The views of a scene show one set of named points, each view turned or mirrored, and shifted as a whole, with a little noise and some points left out.
(in the rows, 128 means zero)

Scene 1
View 1
q_639: [124 138 126 131 130 106 119 142 139 183 145 158 130 159 106 144 101 131
 145 112 119 151  97 162 121 123 140]
q_792: [121 121 133 119 121 111 122 110 108 151 132 178 142 129 128 147 107 112
 116 120 134 116 121 139 141 131 141]
q_790: [105 120 125 131 126 108 129 140 132 157 125 157 136 133 121 135 124 121
 127 129 116 125 104 147 151 126 133]
q_260: [135 135 127 130 124 108 110 121 126 181 149 164 141 158 107 154  89 132
 138 113 132 146 106 157 108 121 141]
q_783: [112 116 125 137 123 120 138 167 163 182 153 129 163 156  91 139 119 142
 133 104  83 137 107 163 115 110 147]
q_267: [ 84 106 126 127 128 103 135 121 110 113  87 175 124  92 154 122 148  99
 104 154 132  92 118 123 198 141 116]
q_781: [128 105 138 111 111 116 123  89  96 140 138 182 161 122 131 153 100 109
  98 121 137  97 137 129 134 127 149]
q_665: [ 77 123 119 139 137  97 143 164 142 142  97 154 111 114 137 114 155 113
 129 141 107 121  95 144 192 140 118]
q_682: [137 116 142 108 111 117 122  93  98 154 154 186 157 135 127 158  91 112
 107 108 135 107 136 138 123 126 157]
q_362: [123 113 140 111 116 116 136 113 114 150 147 178 153 127 129 144 109 109
 105 109 118 105 131 141 139 130 155]
q_308: [118 120 141 105 117 109 139 112 105 144 139 194 132 121 146 139 117  94
 110 109 124 102 129 139 164 143 151]
q_927: [ 98 131 124 128 133 102 137 150 138 158 124 164 117 132 128 126 132 115
 134 122 113 129 100 153 165 137 133]
q_538: [128 135 124 130 125 105 109 125 126 175 141 162 133 153 110 150  99 131
 137 120 131 144 102 153 121 124 137]
q_476: [ 94  84 122 145 119 120 135 137 135 129 107 127 180 111 110 134 140 136
  97 151 104  95 120 128 147 107 127]
q_528: [105 134 135 108 128 101 144 131 119 152 134 193 110 124 150 129 126  91
 125 106 116 117 116 147 175 149 147]
q_420: [ 93 142 114 140 139  94 131 166 150 171 117 154 102 141 124 123 133 122
 153 127 114 146  84 161 164 138 122]
q_885: [104 126 130 122 126 104 133 129 120 148 121 176 124 123 139 129 128 107
 123 122 122 114 112 142 166 140 136]
q_316: [106 105 134 119 117 113 135 113 108 128 118 175 147 109 141 136 129 104
 100 133 125  92 129 128 166 133 139]
q_860: [105 134 120 136 133  96 114 134 126 157 109 163 113 134 126 132 120 124
 140 137 136 137  94 145 154 133 120]
q_276: [119 133 132 118 126 112 143 148 141 182 157 170 129 151 119 139 113 115
 136  90 100 135 110 164 137 134 158]
View 2
q_362: [140 105 121 134 121 120 159 143 184 103 156 139 108 110 120 121 166 124
 141 120 107 116  98 138 147  97 116]
q_781: [125 105 118 132 122 106 168 162 191 104 164 137 112 122 129 108 172 128
 145 117 121 101  94 130 162  96 117]
q_927: [128 103 110 116 123 131 146 107 150 115 136 126 127 105  88 133 134 114
 109 120 101 142 108 132 121 140 111]
q_476: [146  67  81 117 100 137 192 126 147  88 166 123 157 124 136 100 126 146
 146  89 107 136  83 136 141 127 112]
q_276: [157 109 135 143 125 145 141 117 168 101 117 135 103  91  91 151 148 109
 135 122  95 131 117 148 114 120 105]
q_267: [ 98 102  76  87 121  97 164 112 149 133 189 123 146 134 104  93 146 134
  90 117 110 144  86 113 158 127 135]
q_639: [140  99 136 143 122 147 148 138 167  93 101 128 114  96  88 149 128 106
 143 118 120 111 120 146 112 145  92]
q_420: [125 102 112 115 123 139 141  98 138 116 116 120 131 101  68 141 115 107
 103 120 107 146 116 133 104 166 104]
q_790: [132  96 109 123 118 133 159 122 155 104 135 127 132 109  99 125 132 121
 128 113 111 130 104 135 126 136 108]
q_783: [179  78 124 153 107 166 163 118 154  76 109 131 123  88 110 149 121 122
 160 101  98 134 109 158 102 134  91]
q_792: [126 103 124 132 121 116 161 156 183 101 147 132 113 115 117 117 159 121
 140 117 123 104 103 133 146 110 112]
q_682: [132 109 135 140 126 114 160 170 200 100 147 139 101 115 121 120 175 120
 152 121 122  92 100 135 154  94 111]
q_885: [123 111 108 114 126 118 150 121 161 118 151 129 123 113  93 121 147 118
 111 123 107 130 103 129 138 124 119]
q_860: [107 101 113 114 122 125 152 129 155 116 128 121 132 115  82 124 122 112
 111 122 124 121 112 125 124 157 107]
q_538: [128  99 135 139 120 137 152 152 173  96 109 129 115 105  94 136 134 110
 143 119 127 104 117 138 120 143  93]
q_316: [121 101  99 113 118 108 164 130 168 115 175 129 128 124 120 103 161 131
 123 114 105 128  89 123 157 104 127]
q_665: [119  99  85  97 119 128 152  86 130 123 152 120 145 113  82 120 122 121
  90 115  96 162 104 127 121 151 120]
q_260: [134 100 144 147 122 139 152 159 180  90 104 130 110 100  98 141 136 105
 152 118 129  95 118 141 120 139  91]
View 3
q_639: [146 141 138 167 111 137 109 129 144 175 121 149 156 190 126  72  93 103
 135  87 164 141 122 109 124 109 166]
q_316: [117 115 109 134 126 130 136 155 127 143 156 148 108 137 143 108 129 126
 140 133 121 155 139 150 112 128 172]
q_528: [122 109 150 135 103 129 122 150 121 147 133 153 136 160 143  76 115  96
 152 141 115 164 126 119 119 114 172]
q_665: [129 138 153 122 149 110 113 136 114 132 132 151 128 162 154  93 129  71
 180 115 101 128 158 126 131 126 186]
q_885: [122 121 132 138 118 124 129 142 129 143 140 151 130 155 137  90 118  99
 151 129 125 153 140 132 122 123 166]
q_682: [124 111  97 166  92 153 139 151 147 167 151 149 124 151 124  93 104 149
 106 126 161 172 113 140 109 119 153]
q_783: [160 137 143 169 142 147  91 149 126 196 113 134 146 193 163  95  94 116
 131  80 163 123 103  98 111 103 198]
q_781: [120 112  92 154 108 146 141 153 144 157 160 149 111 140 129 104 117 148
 114 128 150 169 125 153 109 125 156]
q_276: [139 119 149 157 103 143 107 149 129 177 119 146 152 181 145  72  95 106
 138 117 145 152 106 102 118 104 179]
q_790: [135 134 131 149 133 129 117 139 129 156 134 149 133 167 143  91 114 102
 148 105 137 138 137 127 120 120 175]
q_260: [144 138 121 178 104 145 117 128 154 178 130 151 151 185 119  77  90 118
 121  88 176 149 121 119 119 108 153]
q_538: [139 141 126 170 108 137 118 128 149 169 132 153 148 182 120  76  96 109
 129  91 166 145 129 121 123 112 155]
q_362: [125 108 113 153 108 145 130 156 135 164 147 147 124 151 140  97 112 139
 121 130 142 164 116 136 109 119 169]
q_420: [139 147 164 147 126 117 106 122 126 152 113 153 158 189 136  67 105  63
 171  96 130 130 144 105 136 111 173]
q_860: [129 146 131 146 126 119 124 123 138 143 134 157 141 171 124  81 114  85
 158  98 139 139 154 131 131 121 158]
q_267: [109 125 118 116 142 110 140 144 122 114 159 154 101 131 143 111 145 101
 166 137  95 147 171 159 126 138 169]
q_308: [115 103 124 139  96 135 139 154 129 146 149 151 122 144 137  89 119 122
 134 150 125 174 124 137 113 121 161]
q_792: [124 123 111 154 109 136 133 143 141 157 147 154 126 155 127  92 113 125
 127 120 146 159 132 138 117 121 158]
View 4
q_276: [150 144 105 157 141 133 130 136 132 142 137 127 164 142 108 147 148 184
 117 103 157 127  98 143 136 125 162]
q_682: [156 105  91 116 127 163 120 124 127 114 135 120 117 125 119 127 156 180
  91  94 137 112  85 121 156 140 100]
q_792: [138 117 107 119 122 146 124 130 144 115 129 135 126 136 122 133 142 164
 109 105 145 113  97 123 145 138 114]
q_316: [138 119  96 102 112 141 125 139 171  98 122 148 121 156 143 144 124 159
 103 100 148  86 113 130 144 137 105]
q_260: [138 117 123 146 139 139 125 129 110 136 135 116 136 107 100 124 155 176
 121 117 149 148  97 114 133 130 139]
q_783: [153 126 103 171 148 107 131 149 121 143 132 106 156 111 119 143 135 207
 120 113 169 119 143 129 110 106 173]
q_665: [111 155 128 127 112 101 134 154 185 113 118 169 153 169 134 158 103 138
 140 127 166  98 135 137 123 127 150]
q_420: [108 157 141 147 127 107 133 146 155 134 124 156 162 151 109 149 122 146
 148 135 164 130 120 132 122 127 171]
q_860: [109 137 139 127 120 121 127 139 149 118 123 152 137 138 113 134 127 142
 139 131 154 129 111 117 130 135 138]
q_528: [138 153 106 129 121 139 129 135 163 124 131 157 155 173 119 156 136 157
 116 104 154 108  93 150 147 134 143]
q_781: [150  99  92 104 120 157 119 128 146 103 129 129 111 132 133 129 147 173
  92  94 139  99  96 118 153 141  92]
q_538: [129 122 127 142 135 134 127 133 120 131 131 126 136 113 104 127 148 166
 125 121 150 141 101 114 133 131 139]
q_362: [155 116  88 120 126 149 125 130 143 115 133 129 128 140 131 138 145 180
  98  94 147 101  99 130 147 134 116]
q_476: [136 102  99 122 121 105 131 156 165  99 117 128 116 125 159 142 104 178
 114 113 161  77 164 111 115 117 120]
q_885: [127 138 112 119 118 134 130 138 163 113 124 153 140 159 126 147 129 150
 118 110 153 106 103 132 142 137 130]
q_927: [123 148 122 136 123 118 133 144 159 124 125 152 152 155 118 150 125 155
 131 120 160 115 115 135 132 129 151]
q_267: [113 133 114  88  97 124 130 146 199  86 112 177 122 176 150 150 104 128
 125 115 151  78 121 126 144 140 103]
q_308: [146 132  94 110 117 155 125 130 162 111 133 149 135 166 125 146 143 161
  98  95 144 101  86 141 158 142 114]
q_639: [132 131 127 157 140 129 129 137 119 140 134 123 151 116 101 133 147 173
 129 123 155 143 106 120 127 127 158]
q_790: [129 131 117 133 127 120 129 144 150 120 126 138 141 137 125 142 128 165
 124 117 159 114 122 125 127 128 139]
View 5
q_420: [124  95  66 107 159 106 147 137 133 116 114  98 166 128 138 107 112 152
 120  74 161 134 160 130 102 110 110]
q_682: [102 145 151 140 142 100 137 136  92  79 122 139 127 161 148 138 152 144
  74  97 106 143 122 167 145 118  81]
q_783: [108 119  98 104 129 136 152 105  73  74 123 131 149 144 125 131 122 164
 129  91 189 128 156 115 119 117  54]
q_927: [118 105  97 116 158 106 142 138 129 107 114 106 146 125 137 111 124 150
 107  88 155 127 154 141 112 115 111]
q_308: [115 124 151 144 165  88 126 142 125  92 116 119 125 127 150 115 149 150
  76 100 123 128 130 168 131 127 110]
q_885: [119 115 119 128 162  96 139 145 132 103 115 116 133 128 142 118 133 145
  93  95 136 128 146 156 124 116 119]
q_528: [121 106 126 135 166  93 121 133 129 101 113 100 141 114 150  99 137 159
  89  94 147 123 137 150 119 128 108]
q_316: [115 125 148 133 160  99 143 155 129  89 117 131 106 126 135 135 140 133
  82 116 133 116 149 168 133 116 127]
q_639: [109 123  84 115 140 116 147 120  92  97 122 118 167 159 139 120 121 154
 114  73 142 149 138 132 118 110  69]
q_538: [103 128  92 119 141 114 148 130  97  96 122 123 157 167 141 128 127 147
 102  74 127 153 137 143 125 106  77]
q_267: [127 108 127 127 175  92 151 178 166 111 110 118 103 111 129 132 130 123
  82 117 133 110 168 171 124 110 166]
q_792: [109 130 129 133 150 102 141 142 112  91 120 129 131 150 142 133 139 141
  84  94 118 138 134 159 132 114 101]
q_476: [114 124 128 106 142 130 175 154 113  80 119 149  95 130 111 161 123 126
 107 125 170 109 181 146 129 104 118]
q_362: [109 133 148 135 148 103 133 133 101  80 122 131 122 142 143 130 147 148
  82 104 133 129 133 159 138 123  92]
q_790: [114 116 104 115 146 115 148 133 111  93 118 123 143 137 133 126 124 148
 110  92 155 130 153 138 118 112  93]
q_260: [100 138 101 126 138 110 145 128  88  92 123 128 158 176 144 130 130 147
  96  73 112 161 126 148 129 109  68]
q_860: [117 114  82 114 156 105 153 150 131 111 115 112 153 146 135 125 118 135
 103  80 131 143 152 149 116 103 117]
q_665: [131  92  91 110 166 105 149 155 154 113 110 102 136 105 130 114 114 143
 113  99 169 114 173 140 106 113 143]
View 6
q_528: [119  88 162 118 139 103 121 143 125 135 125 140 129 151 146 146 114  98
 129  95 124 129 150 117 111 146 113]
q_308: [124  97 150 113 137 118 129 114 122 150 108 140 123 154 152 127 116 115
 142  92 113 144 147 102 124 146 130]
q_276: [ 94  87 135 128 165 108 115 134 130 149 143 158 120 130 128 151 107 103
 107 122 133 124 149 144 119 166 110]
q_362: [113 107 137 127 148 130 128 107 128 151 116 151 110 145 141 117 111 129
 136 111 120 142 136 116 132 158 132]
q_682: [106 110 115 114 156 142 135  91 121 165 105 144 112 141 135 112 115 132
 128 112 109 158 141 120 141 165 144]
q_476: [120 152 163 159 140 129 119 139 118  96 121 165  84 123 133  92 114 163
 152 126 142 121  92 122 117 152 121]
q_639: [ 88 108 120 127 168 116 122 148 111 137 134 150 118 112 106 145 119 112
  93 127 126 129 143 167 112 173 120]
q_792: [113 114 132 117 148 129 129 118 111 139 108 141 114 136 132 120 119 124
 129 106 114 146 138 124 123 156 136]
q_665: [132 119 189 134 124  95 117 188 107  84 130 141 118 134 134 140 125 111
 133  95 137 111 121 125  85 134 106]
q_267: [151 132 186 121 107 116 128 156 100  92  95 125 113 150 150 109 132 130
 160  75 121 138 116  92  98 124 130]
q_783: [ 77 112 126 157 180 115 110 138 133 138 157 176  99 106 108 136 102 130
 100 154 150 111 128 169 123 183 107]
q_420: [110 108 160 126 144  95 118 189 103 100 137 140 124 122 113 157 126  98
 105 106 134 113 137 153  87 151 109]
q_885: [122 109 157 119 136 114 126 145 113 122 116 136 120 141 138 130 123 114
 130  95 122 133 137 120 108 146 124]
q_790: [111 119 151 131 145 115 122 150 113 115 126 150 111 127 124 130 119 123
 122 112 132 126 128 137 108 154 120]
q_260: [ 85 113 106 119 173 129 129 129 107 146 123 149 116 114 104 134 120 120
  94 127 119 143 144 163 120 177 133]
q_781: [117 120 130 120 146 141 136  95 117 150  99 143 108 143 141 102 116 141
 143 106 111 155 130 110 138 158 144]
q_927: [115 106 160 127 141 104 119 163 110 113 129 145 121 131 127 143 119 107
 119 105 131 122 137 135 101 149 115]

Which points are out of place in each view (at most two, in the order of its rows)? Write - if all are in place.
view 1 -> q_528
view 2 -> q_792
view 3 -> q_420
view 4 -> -
view 5 -> q_790, q_260
view 6 -> q_783

Scene 2
View 1
q_614: [107 153 107 141 124 159 136 113 138 143 103  80 133 134 126 135 102 140
  79 121 136 124 141 114 133 129 172]
q_586: [124 152 100 122 120 153 134 137 127 118 109  94 130 135 151 127 116 133
 130 122 159 130 146 121 149 116 170]
q_423: [ 75 163 140 105 122 155  99 128 139  80 119 147  94 156 151  81 142 129
 147 108 161 114 136 152 124 137 130]
q_901: [ 57 166 162 152 110 139 101 110 151 157 131  86 139 138 126 110  72 131
  31 142 141 111 144 115 118 122 113]
q_874: [ 88 148 129 116 128 147 121 143 117 141 133 100 142 112 153 122 108 135
  73 139 137 134 144 106 118 107 133]
q_526: [137 149  71 113 137 179 151 117 128  94  77 111 101 149 130 130 154 142
 162  88 143 127 130 137 142 148 206]
q_305: [ 88 161 122 125 128 166 120 107 146 105  99 119 100 158 125 104 132 138
 118 102 143 113 130 143 125 149 157]
q_366: [ 86 156 123 113 130 165 119 118 137  99 105 129 100 149 135 102 140 136
 123 105 141 117 133 141 120 143 150]
q_935: [108 157 115 124 121 155 121 124 136 112 109 105 119 146 145 116 117 132
 125 118 159 119 142 132 142 126 158]
q_371: [105 156 122 146 114 144 124 125 137 149 118  72 146 133 140 134  81 130
  75 135 151 122 148 112 143 114 148]
q_226: [ 68 160 138 127 126 159 113 109 144 122 112 115 110 145 126 104 119 137
  81 116 131 114 133 134 111 143 136]
q_984: [ 83 163 134 113 121 154 105 125 143  85 113 135  97 160 146  90 136 131
 143 109 163 112 138 150 131 137 138]
q_414: [128 151 102 110 117 145 127 152 119 109 120 101 135 129 171 124 116 126
 147 126 172 134 151 122 153 102 158]
q_561: [131 155 106 114 110 143 121 152 127  98 119 108 129 143 174 117 116 121
 169 123 185 126 154 131 163 107 159]
q_320: [112 166 117 130 110 153 115 120 151  97 105 111 110 164 143 107 117 126
 150 109 173 111 142 145 152 131 159]
q_334: [ 79 158 135 138 121 149 117 119 136 146 122  91 136 131 134 120  93 134
  59 131 136 121 142 113 120 123 134]
q_690: [ 77 153 131 122 129 155 122 126 128 133 121 106 126 124 137 117 114 139
  73 127 130 126 140 117 114 124 137]
View 2
q_874: [150 106  86  99 121 119 136 102 112 129 127 130 126 138 103 156 106 114
 126 131 166 132 144 137 106 162 107]
q_901: [147  79  55 100 152 117 117 118 109 178 116 157  86 129 102 164 130 103
 107 135 144 155 150 133  95 140  68]
q_334: [141 102  83 108 136 123 136 105 109 152 126 139 109 130 107 156 122 106
 117 128 142 139 145 133 109 147  77]
q_984: [139 141 118 143 137 167 119 120 101 142 152 123 124  94 154 122 107 124
 148 143 143 156  70 139  98 129 119]
q_371: [110 116  92 113 126 107 143 108 122 148 121 131 119 136 102 148 122  93
 110 121 133 137 158 140  99 141  93]
q_305: [139 137 117 140 140 167 144 109 101 140 150 116 121 102 149 129 124 116
 139 131 125 142  92 131 125 132  84]
q_366: [146 136 119 135 135 168 137 107  98 131 152 115 125 101 147 130 113 122
 145 134 139 142  85 131 122 137  97]
q_690: [154 108  90 108 133 136 137 103 105 136 134 128 117 126 114 152 114 116
 128 130 154 134 131 131 116 154  88]
q_526: [106 177 160 157 114 165 181  96 108 101 157  82 155 107 155 111 119 108
 148 115 111 115  97 135 144 137 100]
q_423: [154 134 116 137 139 175 116 117  96 141 154 124 120  92 153 126 107 131
 152 144 152 158  63 136 104 132 116]
q_561: [ 91 161 134 141 108 127 133 117 123 125 137 109 155 117 132 114  94 103
 137 133 145 144 104 155  79 132 160]
q_320: [103 153 126 152 130 148 134 120 114 147 143 116 133 101 146 116 116 105
 135 131 124 151  92 144  96 118 118]
q_614: [116 127 104 123 126 125 162 100 116 137 131 119 122 132 115 143 129  97
 117 115 121 126 149 133 124 143  74]
q_414: [106 147 125 127 106 115 143 106 123 118 133 108 154 130 117 128  98 104
 133 127 151 129 128 149  95 148 144]
View 3
q_423: [160 131  88 126 116 137  80  97 104  99 140 124 113 133  96 116 149 121
 118 132  73 125 118 156 170 155 158]
q_414: [151 168 111 107 127 141 131 150 131 111 160 126 119 108 135 151 129 109
 127 123 124 137 161 130 163 152 122]
q_305: [152 141 120 125 120 141  84 110 107  93 145 135 148 127  90 102 155 126
 124 127 103 107 130 158 150 143 167]
q_614: [146 153 153 120 118 135 129 146 122 113 164 132 181 131 107 119 135 137
 146 115 148 103 140 144 142 116 159]
q_586: [148 164 128 112 126 141 123 149 127 107 157 131 142 112 124 136 135 115
 130 121 133 121 159 136 153 142 137]
q_874: [145 147 127 120 105 124 160 146 116 130 158 109 139 143 114 141 114 147
 148 117 123 127 111 139 169 103 151]
q_371: [159 137 139 122 117 127 140 151 140 131 175 127 182 139 122 145 119 146
 150 115 142 112 140 131 151 115 156]
q_984: [164 131  89 125 121 139  79 104 115 100 146 128 121 128 105 122 150 118
 117 129  80 123 129 151 164 159 156]
q_690: [146 139 129 126 105 126 137 131 108 121 153 116 150 145 100 124 124 148
 144 118 116 117 108 147 161 108 164]
q_901: [171  97 124 139 103 110 135 127 137 146 172 116 193 175 105 142 109 174
 157 113 115 105  98 134 160  92 185]
q_935: [155 149 119 119 125 138 105 131 125 106 157 132 144 122 116 129 140 119
 128 123 116 119 147 142 153 147 148]
q_334: [155 127 133 128 108 122 138 137 125 130 163 119 174 152 105 131 119 157
 152 116 125 109 114 141 157 102 169]
q_320: [166 140 106 120 130 143  78 123 133  98 159 143 146 118 117 130 150 110
 118 127 104 118 159 139 150 167 148]
q_226: [153 125 123 130 109 129 107 111 108 113 150 123 159 147  89 110 139 146
 138 121 104 107 106 157 156 118 177]
q_366: [148 146 111 123 116 142  90 110 103  95 139 127 129 128  93 106 152 123
 124 125  96 117 125 159 158 143 161]
q_526: [128 192 143 107 136 161  84 133  98  69 137 146 134  86 101  92 173  91
 115 126 135 109 169 161 134 164 139]
View 4
q_334: [113  80 115 114 117 169 131 172 110 117 117 154 119 118 110 127 119 125
 125  94 127  91 110 158 101 141 122]
q_935: [119 134 126 121 127 126 112 134 115 109 135 148 115 108 121 121 122 119
 120 121 139 125 117 144 151 131 152]
q_320: [118 146 116 133 128 116 110 116 124 111 147 148 124 123 128 125 111 113
 121 133 137 136 115 140 170 113 159]
q_874: [126  92 138  97 129 152 132 177  99 121 125 152 107  96 111 126 141 129
 128  98 135 115 124 150 105 158 130]
q_561: [132 139 137 118 144  94 122 107  98 129 163 159 109 102 138 109 136 125
 112 127 127 151 134 150 163 130 176]
q_526: [112 187 138 122 127 100  75 106 131  69 107 143 108  78 124 108 126 111
 100 131 169 113 106 142 190 150 170]
q_366: [120 153 129 120 124 137 100 156 128  99 124 134 117 107 108 145 120 110
 135 132 161 134 112 123 160 132 141]
q_984: [127 153 123 126 129 127 108 149 126 114 147 136 122 123 113 153 114 110
 144 141 153 156 117 119 165 113 145]
q_586: [119 130 134 116 131 117 116 122 109 110 134 157 110  94 129 106 133 123
 108 114 134 118 121 157 147 145 160]
q_901: [113  63 100 118 112 185 145 187 113 131 126 153 132 144 105 141 107 124
 143  93 117  94 110 154  86 123 106]
q_414: [131 129 145 111 141 105 123 122  94 122 152 160 105  93 134 109 144 128
 110 118 129 140 132 153 148 147 168]
q_423: [127 155 128 121 128 135 107 165 128 113 144 128 121 122 106 160 117 107
 151 142 159 160 116 111 166 116 141]
q_226: [113 120 114 120 116 161 114 175 130 104 116 136 125 121 101 148 111 113
 142 116 151 112 106 131 132 127 121]

Which points are out of place in each view (at most two, in the order of its rows)? Write - if all are in place.
view 1 -> q_423
view 2 -> q_414
view 3 -> -
view 4 -> q_334
